Points, in no order, along strands that fork, close into loops and pass close to each other.
In the rows, zero is written as 100.
Points whose rows are less than 81.5 apart are linked; no others are. Some points are linked to none.
(167): [115  94  97  91 105 101 106 106 111 105 100  99  93 103 111  79  85 115
  95  74  97 100 103 109 110 103  85  82 105  96 113 117  98  97  72 123
 119  95  88 100 114 106 101  79  90 116  88  92 101  83  89  89  91  85]
(705): [118 104 108 108  81  95  97 110  92 100 108  94  91  95  84  88 103 105
  95 105  92  90 133  89  93 124  96 103 107  93 115 101 109  92  99  67
  83  69 117 102  83 116 105  93 115 109 122 105 101  99 127 107  95 108]
(804): [101  86 108 111  88  92 118  94  74  86  94  81  96 117 106 118 107  90
 116 112 100  90  91  90 105  90 112 107  86 119 112  94  94  94 106  91
  84  83 111 102  83  79 100 124 114 101 117 102 115 100 102  96 109 112]
(936): [118  86 102 121 104  90  97 100  85  91  96  97 106 107 104  94  91 119
 109  91  95 105 113 104  87  99 101  86 104  84 120 100  86  89  96  82
  98  88 112 105 109  98 105 134 121  85 112 109 109  91 122  87  97 103]
(159): [106  95 111 120 110  95  98  98  90 116 111 104 113 113 108 100 111  92
  99  99 101  95  70  89 119 122 101 112  81  88  99  94 108  89 117  97
  97  87 106 106  97  96 109 112 116  82 107 101  99 110  80  81 114  94]
(67): [ 88  88  85  80  91  94 104 107 114 104 107 108  79 116  90 107 106  97
  97  90 106  97  90  99 105 103  84 112 107 121  89 107  82 102  96 106
  96 115  97 109  94  83 100 102 111  99  94  92 102 121 102 106 113  94]
(1016): [123 101  76  75  93 108 106 118 113  88  95 114  97 123  82  98 112  98
  96 113  94 112  84 102 119  91  90 107 126 119 108 126  93 106  95 114
 129 135 101 108 104 112 104  78 109  94  79  91  97  94 114 122  93  92]
(793): [ 74  97 107 114 111 124  93  97 112 114 101 112 115  92  98 161 104  77
 114  99 107 100  99 111  98 109 110 128  99 110  92  94  91 102 133  92
 102 131  96  96  83  86  97 107 106  92 104  92  75 128  74 122  99  97]
(407): [119 112 104  88 103 102 104 106 103  89 107  86  98  84 108  98  86 104
 109  96  98 100 107 104 101  89  99  83 104 104 113 108 109 106  82 126
 112  91  87 102 116  99 103  78  88 107 111 102 114  82 105  87  64  93]
(192): [100 118  92 103 103 105  79 114 115 107 113 126 100  87  83  93 107  82
  70 120  99 101 108  93  89 122 103 115 124  98  91 114 103  94 121 107
 114 115  99  78  97 126 100  68  87 103  93 108  87 110 108 115  92  80]
(424): [ 87  81 106  98  83 101 121  99 110  98 116 113 105 107  87  91  86 119
 102 104 107 102 103 102 101 100  74  95 111 105 111  97  84 116  95 103
 102  91  91 125  82  86  95 131 124  75  75 102 107  95 108  93 100  75]
(197): [124  84 105  80  79  99 127 117 103 105  98 103  88 113  90  59 104 121
  87  91  87  98 104 108 116 107  76  96 104  89 113 113 109  87  67  95
 114  86 110 115  83 115 110  84 116 105  89  84  92  86 115 104 108  97]
(1101): [ 84 100  91  94  82  97 105 120  88  74  96  93  85  99  89 111 123  73
  97 124 101 100 116  89  89  92 109 116  97 107 101 110  98  97 105  85
  88  92 104  93  88 104  88  94  96 118 115 101 105  89 126 118 113 121]
(1054): [125 100  89 102 110 109  97 109 103 101 105  91  95 103 104 106 100  88
  83 107 108 118 105  76  75 105  94  98 102  91 121 102  90  69 119  99
  91  88 110 104 107 107  99  94 109 115 114  94 104  92  93  96 110  93]
(604): [110 110 122 124  79  92  92 107  91 104 111  98  92  91 101 100  95  98
  96  98  81  80 116  95  86 117 106 113  95  90  99  88 121  99 101  71
  83  78 127  97  91 107 101  90  95 110 124 108  93 116 112 110 108 125]
(281): [107  92 109 103  77  88 109 112  88  93 107  95  90 114  97  99 118  97
  97 114 102  94 104  86  96  98  92 112  98 104 103  99  97  88 104  84
  91  81 109 108  79 101 100 105 116 101 113  96 106  99 123 102 109 108]
(697): [116 110  99  78  87 107 100 109 108  91  90  89 109 101  93 103 115  96
 113 102  93 108 106  97 115  94 100 103  93  99 115 109 108 109  83 104
 102  88  91 110  91 100 103  93  91 107  96 106 112  77 101  93  72 100]
(163): [123 126  85 108 106 118  82 117 114 115  99 109  81  85  72 126  90  68
  73 109  93 114  94  92  83 115  88 107  96  88  97 106 107 100 120 108
 112 118 100  88 109 113 112  86  90 122 119 104 101 111  89 114  86 100]
(107): [ 87 107  70  93  98 106  98 114  85  86  82 101  95 100  95 114 125  91
 112 122 100 110 116  92 103  80 115  99 103 102 101 115 102 114 103  87
  96 107 106  95 107  96  88  91  87 104 100 101 103  83 121 115  95 119]
(1066): [127  97 111 113 108 109  91  97 117 111 102  81  96 101 130  69  85 111
 100  74  92  99 101 123  76 106  86  80 100  69  99  89 109  89  91  91
 103 100 100  96 117 121  97  92  85 104 104  90  91  95  92 101 117 117]
(523): [ 72  84  87  91 116  94 103  93  91  77  76  87 103 107 111  95  96 100
 113 101 106 115 106  99  93  84 114  93  97 107 112 105  88  67  94  99
  91 104 103  79 107  85 101 105  90  93  97  90  96  93  91  96 117  90]
(938): [103  89 120 107  90  95 106  95 107 112 109 113 120 101  87  77  97 123
 100 109  91 105 102  98 110 112  90  91 116  90 114 101  99 101 100  85
  98  72 106 116  73 103  98 137 128  68  69 103 105  95 113  88  94  75]
(1103): [ 95  95  97 102  95 112  96  98 108  91 113  95  87 102  96 146  93 104
  87  95 112  86 108 102  81 107 102 116  99 117  71  89  87 109 118  99
  89 120 106 101  98  87  91 105 121 118 107 106  95 129  88 123 100 110]
(446): [ 93  91  95  91 100 101 104  90 118 107  99  96 107 103 118  86  96  97
  83  80 107 108 106  96  76  94  89  93  97  96  88  84  92  88  93 117
  98  96  93 101 104  92 101  94  90 113  99 100 107 100  72  99 120  97]
(953): [113 113 100  74  96  90  98 104  95  75  94 104 111  98  84  86 113 110
  89 100  95  94  93  98 141 120 115 113 107 101  89 119 108 103  91 107
 104  88 107  93  95 120 109  97 101 105  93 116  98  98 113  96  83  93]
(919): [111 118 107 103  91 108  80 123 106 105 117  95  78  80  91 107  89  81
  96  91  82  84 110  97  78 122 103 112  89  74  98  94 114  98  96  77
  92  96 109 100 110 123  96  85  89 120 122 106  96 119 100 116 103 127]
(1039): [108 114  82  84  88 101  96 118  97  80  93 103 104  93  77 102 115  79
  91 105  87  99 109  92 125 112 107 100  98  97 105 123 105 107  91 104
 108  89  98  83  96 107 112  92  83 111 109 114 106  95 107  95  80 103]
(1216): [104  91  86 106 125 107  92  99  90 108  80  89 110  96 117 104 118  82
 106 104 102 118 111  98  90  98 111  74  95  89 114  96 104  83 107  98
  97  85  91  84 106  94 109  87  81  94 118  90 104  74  96  79  95  93]
(698): [ 89  99  93  93 100 106 108  85 118 103  96 108 125 106 108 111 102  94
  88  81 113 114  91 101  94  94  89 100  94 107  85  77  93  99 107 106
  98 107 103 104  92  76 101 114  99 111  97  95  99 132  63  99 126 100]
(957): [ 74  93  88  91 120 111  95  93  83  81  82  79  95  89 102 113  95  98
 129 124 114 106 126  92  98  87 124  89  98 112 115 112  92  85 108  92
  93 109 102  67 101  73 103 111  87  92 105  89 101  98  93  97  99  95]
(134): [117 118 107 110  80 106  96 105 104  97 101  86  96 101 107 120  99  91
  87  94 101  97  87  97  93 100  90 104  87  81  83  78 101  99 112  94
 102 102 118 106 101  99  87 105  88 127 113  95 106 126  74 122 118 131]
(378): [ 73  77 111 118  90  80 125  83  97  99  95 110 114 108 109  72  78 102
  89  96  91 107  81 110  93  97  80  96  95 102  96 100 102  84  86 111
  98  89 110  96  89  90 106 123 108  84  74  97 104 104  98  89 128  79]
(1154): [ 93  84 127 115 106  91 100  93  96  91 114 100 104  88 106  82  61 140
 101  87 105  88 111 118  87  97 103  85 112 101 114  98  93 104  84 100
  97  83  97 101 111 100  86 121 111  88  80 108 101  90 110  86  94  76]
(397): [114 124  95 118  77  87 106  92  89  91  95  98  94 101 107 122  98  89
  98  95  74  88  89 104 113  99 105  96  87  89  83  93 101 111 106 100
  94  96 131  99 106  88  95 114  82 121 121 109  97 125  95 110 106 135]
(236): [117  93 125 123  98 118  96  93 114 127 111  78  84 104 125  67  85 113
 112  86  86  83 100 112  88 121  77  77  97  78 111  76 121  97 103  75
  87  88  99 103  99 111  98  89  93  95 108  94  94  93  95 107 115 120]
(967): [108  93 119 114 114  90  78  99  85 109 110  83 111 104 117  95 101 108
  94  95  98  93 106  96  85 119  99  95  96  94 112  92 121  76 114  80
  69  74 108  98 102 120 114  79 108  98 115  99  94  90 111  84 109 105]
(475): [104  84 122 120  86  92 126  89  88  90 107  93  99 126 111 101  90 110
 110  96  95  97  81  94 107  85  93 104  86 107 108  92  96 105  98 100
  92  97 104 120 110  73  95 120 112  79 104  99 103  97 105  97 114 106]
(888): [109  86  85 106 125 103  94 100 106 124 109 113  84 107 100 100  89 103
 107  83  98 111 100  85  88 106 103 100  94  99 126  99  88 104  92  96
  94  86  96 133 113  83  95 119 113  96  97 100 110  89  94  94 114  90]
(384): [105 101 112  99  97 109  82 113 125  98 107 116 107  95  82 114 105  73
  80 117  94 112 101  98  84 122 108 129 110  94  88 100  95  74 129  98
 110 113 105  72  84 117  93  81  96 100 105 100  87 115 100 111 106  94]
(991): [ 71 110 120 103  83 106 108  98  89  83  91  98 135  76  95 109 103  97
 130 114 103  99 119 116 115  90 112 102 100  98 101 106 110 124  93  99
 105  98  87  73  76  96 102 116  86  88  94 119 112  93 108  86  72 101]
(760): [ 79 103  99 101 105  76  93 103  90  86  92 101 113  96 101  76 107 104
  94 110 111  95 111 102 100 101 112 101 110 106  92 119 107  83  90  93
 103  90  98  74  91 123 100  86  99 102  90 105  92  94 120  96 100  83]
(1064): [ 95 109 122 111 107  97 104  81 121  96 110  96 128  81 104  84  75 104
 102  82  89  90 105 120  69  92  96  91  99 104  88  91 100  93  85  97
 103 100  97  91 101  89  96 112  80  97  97 100  98 127  90  81 115  95]
(525): [128 101  93  96  91  98 101  97 105 113 106  85  76 103 101  86 106 105
  83  91  93  81  87 114 108 111  80  92  78  76  78  92 100 104  92  99
 103  83 111 107 104 100 106 115  98 114 112  97 100 107  87  95 126 128]
(289): [112 116 124 105  89 105  95  74 115 109 109  80  96  87 113 103  75 109
  88  90 109 106  88 102  98  97  95 104  83  93  85  66 110 109 111 101
 106 102 107 103  96  92  89 107  91 129 108  95 110 119  50 111 121 129]
(734): [109 111 130 105 129 112  91  95 103 126 109  75  97  79 122 100  77  90
 106  81 101 102  92  85  73 106 100  85  82  83 113  80 110  89 108  91
  97 109  76 116 113 102 103  94  83  95 113  91 119  97  80 102 107 116]
(208): [ 96 116  94 108  72  95 111 100  81  73  83  99 105 106 105 127 106  87
 124 107  76  95  95 101 133  88 123  95  91  99 103  99 103 115 105  94
  90  95 119  89  99  85  97 112  78  95 117 106  94 109  99 104  87 125]
(1159): [104  97  81 108 105  97  91  92  92 105  95 109 101 105 102 111 110 112
 104  97 101  99 121  93  82  87 107  88 113 101 104  91  82 109 102  88
  98 109  97 117 112  91  95 117 110  90 105 113 108  94 124 103  87 109]
(272): [100 131  72 118 100 113  92 126 100 105  90 113  81  85  73 121 103  72
  87 127  91 113  92  90  98  88 101 115  99 103 100 110 115 117 127 117
  95 109  98  81 120 109 109  82  83 116 114 102  96 103  92 122  83 103]
(36): [ 84 112 112 117  84 103  94 100 120 127 113 112 107 104 105  99 107  96
  99  93 101  91 106  95 107 115  87 105 103  95  99  99  98 105 105 101
 102  98  87  93  85  96  95  90  87  90  89  97  94 119  83 101  96  86]
(5): [ 99 108  73  92 111 114  92 100 112  94  78 110  98  94  71  91 108 104
 109 138  95 130 107  96 116  94 111 109 113 125 122 128  96 109 112 103
 109 110  95  82  84  86 115 102  94 109  82 102 120  88 103 106  80  79]
(299): [ 88  92 111  93 104  95 112  87 111 111 104  88  93 101 122  82  81 103
  95  63 102  99  96 112 110  99  93  83  96  91 102  92  93 100  82 136
 101  96  77  99 119  90  96  85  83 106 102  99 105  86  73  95 103  97]
(816): [100 114  93  97 101 106  82 103 111 112 108 107  72  96  72 144  93  85
 112  93  93  98  91  94 109 109 104 124  87 108 108 107  93 112 105 103
  98 119  94 108 116 101  98  95 109 111 116 107 100 116  96 111  75 108]
(666): [110  98  91  76 106  89 100 106  81  86  92  99  95 106  97 111 112 129
  99  89 117  96  96 104 122  91 109  95 112 110  69 102 108 121  84  97
  88 102 103 113 109 100 100 115 114  96  88 107 103 104 129  99  79 110]
(658): [ 71  71 121 106  86  87 126  93  76  83  87  97 108 114 109  75  87 119
 100  98 103 100  81 120 108  84  91  94 101 102  98  95 102  99  76 114
 106  94  93  98  85 107  98 124 120  93  73  95 108  84 123  91 105  82]
(202): [ 83  99  98 104  96  75 111  75 104  97  96 114 112 113 107  87  91 103
  95  95  88  97  70 114 107  98  90  99  97 119  79 104  99  94  97 104
  97 111 122  99  92  82 104 118  99  93  80  97  89 131  93  87 127  91]
(371): [ 99 105  94  97 115 103  95  92 116 122 112 104  77 101  85 115  93  87
 110  89  96 106  87  87 104  97 101 111  77 107 124 102  94 108  93 111
  96 101  79 124 117  84 100  96 104 107 107  99 108 100  81  97  90  96]
(620): [113  86  77  93 109 113 100 111 122 121  96 119  74 122  69 125 106  83
 100 124  98 123  83  89 114 106 103 124 109 119 112 114  88 105 123 111
 108 113  94 103  94  91  96  99 121  98  97  93 109  89 103 110  93  83]
(117): [127 105  89  96 106 104  82  94 117 114 102  82  88  92 109  83  92 106
  93  88 102  88  93 123  81 102  83  98  87  74  85  86  95 111  84  94
 115 113  98 117 119 113  99 111  92 106 105  94 100 107  86 108 123 135]
(730): [ 96  79  87  93 114 116 107 101 113  89 110 108 110 103 105 105  94  89
  95 124 116 128  98  86  87 102 103 107 110 102 118 106  81  73 134 118
 106 111 105  88  96  91 102  98 112  79  92  94  95  93  74  97 117  71]
(251): [107 110  98  97 106 110 101 109  92  93  97  83 111  88 111 125 111  67
 112 108 103 103 103  89 103 101 110  93  88  92 115  96 104  83 113 105
  98  89 104  82  99  87 106  91  76  97 131  89  99 102  76  92 101 109]
(161): [ 84 108  93 110  91 106 112  92  88  82  86  94 109 102 111 128 112  78
 124 115  98  98 105  98 124  91 117  97  90  98 101  97 100 104 122  99
  98 103 116  75  92  71  99 107  74  90 115  92  80 112  73 104 103 113]
(15): [111 106  94  87 105  90 103 101 108  99  93 119 112 116 103  79  91 122
 110  88 107  97 115 108 101  93  93  92 133 110 112 112  88 109  77  93
 118 107 105 113  96 120  90  95 105 110  75  91  88  93 121 111  84  80]
(596): [ 92 101 101  79 112 104 111  94 102  94 101 107 116 101 109  90 106 106
 103  92 107 105  82 110 135  92 102 102  91 102  97 115 107 111  90 139
 118 110  78 100 112 116 105  77  95  97  79 103  83  71  85  81  83  83]
(1013): [118 106  97 112  83  88  91 104  89  95  95  77  83  88  95 101  96 113
  89  95 102  77 124  96  97 105 105  86 118  91  90  89  96 107  89  94
  97  87 114  99 114  97  80 102  97 119 122 115 120  89 103 122  90 124]
(774): [ 84 104  69  83  93  99 103 111  85  83  90 106 101  99  96 120 120  99
 104 102 105  91 109 103 114  93 108 102 107 116  73 112 100 133  93 103
  99 113  94  97  95  97 101 102  99 105  95 109 102 105 120 112  82 117]
(300): [ 94 126  84 106  98 103  86 118  81 102  98  96  73  85  94 113 100  77
  81 118 106  99  88  76  88  95 101 109  84  94  94  94 115 111 116 111
  92 108  91 104 126 122  97  74  85 126 108 107 107  93  97 125  86 113]
(1092): [107 116 117  98 115  96  78  95  97 114 108  82  84  82 111 107  88  97
 108  77  85  86  92  94  98  99 116  86  85  89 104  87 106 100  88 103
  93 101  83 108 131 105  98  83  82 104 118 109 110  90  91  96  94 120]
(974): [102  89  90  92 106 108  94 101 121 111 102 117 104  98  74 107 116  92
 106 121 104 115 106  92 115 116 113 116 109 117 118 119  88 108 110 103
 112  97  87  95  75  85 107 109 111  95  87 106 116  92  96  96  84  76]
(438): [118 124 117 114  96 105  81 113  87 118 116  82  92  80 119 105  79 111
 103  89 113  94 110  91  92 126  95  89  99  72 109  99 112 101 112  93
  97 100 100  94 119 121 110  86  94  95 123 102 113 108  96 101  84 115]
(241): [ 86 101 101 103 101 111  80 109 118 109 106 118  95  97  83 134 105  77
 109 106  95 101 101  97  94 113 106 132 100 108 101 106  90  98 120  97
 105 128  94  95  97 101  96  90 102  92 106 102  89 117 101 107  87  95]
(315): [ 86 110 101 108  92  89  92  92 114  97 107 110 113  86  89  90  89 104
  98  96  96  73 115 118  75 108  89 103 112 114  88 102  91  96  86  92
 109 104 107  90  85 102 103 109 102 108  91 109  96 135  99  94 103  87]
(835): [122 114  89  97  91 119  87 122 114 121 107 107  62  89  67 109  94  75
  79 102  86  90 100 102  85 124  80 104  86  78  93 103 106 107  95  91
 109 105 104 103 109 117  99  87  95 127 115 102  98 113 101 119  96 114]
(968): [ 74  97 104 109  80 104 109  97  93  88  92 108 130  97  90 109 121  98
 121 122 103  97 110 108 112  92  98 105 103 110  92 109  97 119 106  95
 106 108  95  90  70  90 104 128 108  78  86 110 108 105 116  96  85 105]
(1170): [106  92 116 113  87  86  98  95  95 113 112 110  99 102  98  79  94 145
  96 107 109  90 103 107 109 109  92  97 106  93  93  95 108 105  97  79
  95  76 122 113  98 106  94 115 131  81  84 101  96 103 116  88  96  87]
(648): [ 98  91  98  58 100  86 117 107  79  81  88  85  83 113  96  90 109 126
  98 100 118 106  96 100 117  82 108 102 112 115  80 107 107 104  73  97
  87  93  96 113  90 107  94 108 112 113  75  94 105  91 135 109  92 103]
(429): [ 80 102 102  91 106 104  90  94  84 100 106 100 100  97 109 123 118  97
 109 101 110  85  97  88 115  91 119 113  74 104  92 100 103 111 106 105
  87 105  87  98 115 100 100  91  97  89 107 113  93  93  96  94  94 114]
(550): [126  93  93 105  89  94 106 111  97 126 107 103  78 108  99  78 113 116
  85 101 102  92 102 110  94 103  73  86 106  81  77  86  97  99  98  87
 107  90 112 111  89  92 104 115 102  97 104  89  99 118 115  99 124 119]
(1006): [ 99  90  76  97 102 103 105 103 101  98 101 104 102 114 106  97 117  94
  86 123 114 126 110  78  87  97  98 103 117  97 110 114  76  75 132  98
  97 105 109  93  92 104  97  99 110  96  99  96  96  88 106 105 117  86]
(739): [107  90  86  89  96 110 111 102 118  99  95 117 105 113  96  80 102 108
 102 111  90 127  99  95 106  84  90 108 114 109 129 123  92  98  99 119
 117 116  94 111 102 104 108  88 107  91  78  93  98  74 104 101  90  78]
(1050): [ 76 100  98 105  98 106  99  95 118 117  96 117 121  99 104 133 121  79
  94  98 108 104  89 104 104 109  96 120 101 110  77  91  93 100 124 101
 100 117 105  94  75  83  99 107 100 102  93  90  88 135  71 109 117  96]
(738): [112 102 120 126  96  90  92  87  92 129 109  95  87 114 118  94  89 120
  99  95 101  94  81  96 116 118  95 105  78  89 103  93 112 106 104  86
  83  83 119 109 108  92  97 110 107 104 100  95 101 108  90  90 114 102]
(282): [111  87 116  94  97  81 118 102 100 100  92 113 107 113  96  59  96 124
 106  85  93  96 105 122 105  98  88  90 110  95 104 104 104  97  63  89
 120  90 102 111  81 122 100 105 117 100  78  87  86  90 125  99 100  84]
(250): [115  90 100 115  87  87 120 102  92 123 104 101  87 115 109 101 111 101
  98  98 101 102  90  96  95  88  86  92 110 100  83  79  98 102 103  93
 101  94 111 115  83  69 100 128  97 100 103  91 111 125 110 101 120 119]
(796): [ 99 103 127 111 112 112 115  77 121  95 115  97 143  85  95  97  79  94
  98  90  97 110  81 106  89  93  88 101  81  91  97  82 110  91 103 105
 100 106  93 102 111  88 101 110  91  85 100  92  87 125  69  78 122  92]
(956): [ 99 100 108 109  89  74 101  92  92  90 100 111 113 105  89  81  88 132
 105 107 102  85  91 115 116 105  94 100 118 113  88 110 106 108  86  92
 112  98 123  97  89 102 102 124 127  90  78 108 101 120 119  95  92  85]
(780): [108  93 103 117 103  90 100  84  93 106  92  92 104 109 118 112 110 108
  92  90 104  95  97 103  88  86 103  89 101  95  69  65  93 106 105  99
 101 107 103 112 101  74  93 126 100  96 113 105 113 105  89 106 117 125]
(100): [111  92 140 133 109 101  91  83  96 127 114  83 104 101 126  87  84 113
 101  92  94  82  99 101  83 113 100  85  94  95 109  74 120  97 111  80
  73  79 104 103 102  97  97 101  99  95 108  98 101  91  96  88 115 104]
(368): [ 78 105  85 101 110  95  87  93 114  97 102 115 107  91  97  94  92 100
 101 109  99 102 120  99  74  97 103  99 121 123 112 112  78  86 106  95
  98 114  98  90  91  98  98 101 101  97  84 102  98 115 110  96  98  75]
(204): [ 66  76  94  76 104  85 118 100  81  78  90  96 100 118 103  81  91 121
 109  97 110 102  88 109 111  80 103 101 107 122  92 113  95  99  73 106
 101 109  91  99  84 110 101 111 122 100  67  94 104  97 124 104 107  91]
(109): [102 102 111 100 132 123  97  90 108 127 112 100 108  80 116 109  87  84
  98  98 109 117 101  76  62  90 112 101  87  97 110  74 108  88 117 101
  94 103  81 116 106 100 100  96  93 102 111  94 109  97  76  92 110  97]
(610): [ 93  90 121  95 106  96 112  93  93  86  95  97 115  94 113  87 101 111
 100  78  98 103  86 126 134 103 109  78  95  99 102 108 105  99  92 125
 103  85  82  82 105 113 107  90  90  98  93  97  94  76  92  62  82  74]
(102): [ 82 101  73  93 116 110  92 100  99  89  84 100  99  87  87  98 113  91
 111 137 110 116 118  93 104 101 113 100 108 112 108 128  92  91 120 103
 109 110 100  66  95  86 106  90  86 103  97  98 107  93  96  97  99  87]
(2): [ 72  91 109 100 104  86  94  91  85  92  81  96 106 105 109  92 111 110
 112  97 106 103 109 108 104  85 121  94  98 109 103 103  96  95  87  88
  87  93  91  79  99 102  95 101  92  93  91  99 104  85 116  90 100  90]
(492): [ 96  98  98  96 119 100  98  85  86  86  77  91  99  90 105 102 109  82
 110  85  86 103 103 122  97  90 121  68  89  89  97  85  95  94  89 104
 103 100  88  84 121  98 108  96  74  93 127 101 100  83  97  79  89  98]
(1234): [ 92  77 105  99 102  94 108  91 103 101 115 107  90 102 103  80  77 135
  98  86 108  84 107 110  85  95  85  91 110 104 104  88  82 115  83 108
 100  99  91 130 113  89  84 117 116  86  83 105 101  85 106  99 111  91]
(6): [101  97 100 106 107  93  93  88  93 108  94  97  97  99  98 122 115 103
 103  84  96  85 106  99 104  85 113  89 104 102  88  75  94 127  89 100
 105 112  81 123 113  76  92 116 102  87 116 118 114  86 104 111  88 130]
(40): [ 89 120 110  90 104  96  84  96  79 101 102  98  97  83 111 125 100  96
 105  81  93  83  95  98 121  95 130  93  81  89  98  82 109 121  99 108
  90 102  81 103 127 116 101  86  83  95 119 123  97  89  94  96  81 127]
(736): [ 86  66  94  97 126 102 111  95  99 100  97 110 115  99 107  91 100  86
 101  95  97 123  87  86  87  98 103 114  86  91 119  97  99  72 100 107
  92  98 104 116 111  92 109 103 113  71  94  92  86  84  92  85 133  88]
(60): [ 79  95  88 102 125 107 100  86  95 103  89 107 112  90 103  94 115  97
 108 113 110 112  95 113 113  85 103  87  87  96  97 104 111 110 107 123
 114 113  79  91 126  97 109  84  91  78  93  98  83  66  88  77  87  83]
(866): [ 94 118  83 100 112  90  88 112  93  93 102 120 100  93  92  84 104  91
  80 108 110  89 115  92  91 105 103 107 117 108  84 118 109 104  92 103
 106 101 103  88 107 127  98  73  87 118  97 108  84 103 117 109  91  87]
(670): [104  99 124  79  98  92  99  93  97  86  87  97 125  95 101  81 114 112
  99  94  87  99  85 118 137 115 114 100  94  98  92 103 118  98  90 106
  92  76  98  92  83 125 114  97 101  96  81 108  97  75 106  69  79  83]
(229): [ 99 108 121  96  92 100  98  88 110  91 110  86 102  94 121  90  82 109
  86  88 111  89 104 101  75  88  97 101 103  99  75  69 100  92  98 112
 106 105 100 100 105 100  85  86  86 114 106 102 103 105  69 110 117 112]
(262): [125 107 103  74  86  88 114 120  92  92  94  89  87 104  80  76 110 108
  90  93  92  90  98 103 120 101  89  92 100  92 102 110 115  95  64  89
 100  74 114 121  99 121  93  87 106 121 103  90  90  88 131 113 101 112]
(1028): [ 80  81 105 110 128 112 104  94  98 117  93  99 116  86 120  93 105  94
 100 104 110 123 103 107  93  93 100  80  97  87 114  99 104  92 114 117
  95 100  76  90 121  97 101  82  88  73  96  87  94  61  94  72  99  74]
(1208): [ 95  89  84  82 119 114  93  99 121  90 101 110 103 100  99 102  82  97
  90 100 107 134  84  90  81  95  94 118  95 106 107 102  93  73 112 116
 100 125 109 106 121 102 103  84 111 100  91  89  91 108  76 100 120  80]
(728): [111 119  96  90 106  99  92 110 107 106  92 114 106 111 109  94  89 106
 116  85 103  95 106 104  99  83 100  93 125 101 108  97 102 125  74 106
 117 110  94 113 116 121  82  75  78 114  87  93  94  89 106 118  74  96]
(1122): [122 108 101  90  74  98 105 120  94 103 104  91  80 111  99  83 112 100
  89  91  90  77  91 104 114 109  79  88  89  78  93  95 108 102  78  97
 108  82 107 111 106 119  96  82  94 115 111  95  95  96 103 111 109 120]
(244): [102  98  83  99 106 110  95 106 114 108  97 111  80 112  86  98 107  93
 105 123  93 127  84  84 109  89  99 122  97 112 122 120  97  93 116 115
 101 113  96 102 113 104 106  76 105  98  95  92 101  85  97 103  97  86]
(990): [ 95 104  86  84  86 101 110 112  84  66 100 101  97 109  78  98  98 108
 101 123 112  96 114  97  96  95 101 111 123 119  88 120  97 113  91  92
 109 118 102  98  76 121 100 110 128 105  90 106 102 108 147 120  79 100]
(498): [ 78 107  90  93  82  90 113  91 105  97  97 110  96 121 104 110 113  95
 109  93  91  95  83 102 130  95 100 105  96 122  81 107  88 107 106 107
  89 111 103 100  86  80 102 108  92  95  95  95  91 128  96 101 111 109]
(896): [ 86  99  88  94  76  98 113 109  87  79 105 101 108 108  95 113 107 109
 110 111 102  82 103 113 105  93  97 100 119 130  72 110  98 125 100  96
 104 122 100  97  74  94 107 114 122  87  87 103 103 125 127 107  86 107]
(794): [110 107  73  87 102 103 111 112  95  62  94 103  97 116  76  92 104  96
  98 131 100 115 103  97 102  88 102 105 127 124 107 135  95 103 106 102
 115 126 106  97  98 118  98  89 120 101  91  97  92  90 134 125  86  95]
(494): [ 89 107 115 107 118 109  92  92  95 119 116  99 107  82 110 131 102  85
 102  95 120  93 100  84  87 103 117 116  79  95 100  87 104  97 118 101
  93 105  85 101 103  95 103  99 101  97 113 108  99 114  75  98  98 103]
(404): [120  95 105 115 117 114  96 105  95 120 114  89 108 100 111 108 105  83
 105  96 104  88 108  82  78 120 106 101  98  92 119  91 108  84 117  85
  87  76 101 108  90 107 110  97 112 103 125 104 106  95  94  84 104 101]

A tip is a point with one link. Name the tips that can be reached along the links from each point below, in the order of the rows.
(404) => (936), (159), (1208), (728)
(315) => (796), (368)
(1234) => (1154), (956)

A piece is two or more points that can be reached from each other along the links. Count, over all rows, the pieces, the separate loops (a circle has one, a figure eight two, a Y none), the forks (points with three links) and the tips (points with one).
pieces => 5
loops => 2
forks => 8
tips => 14
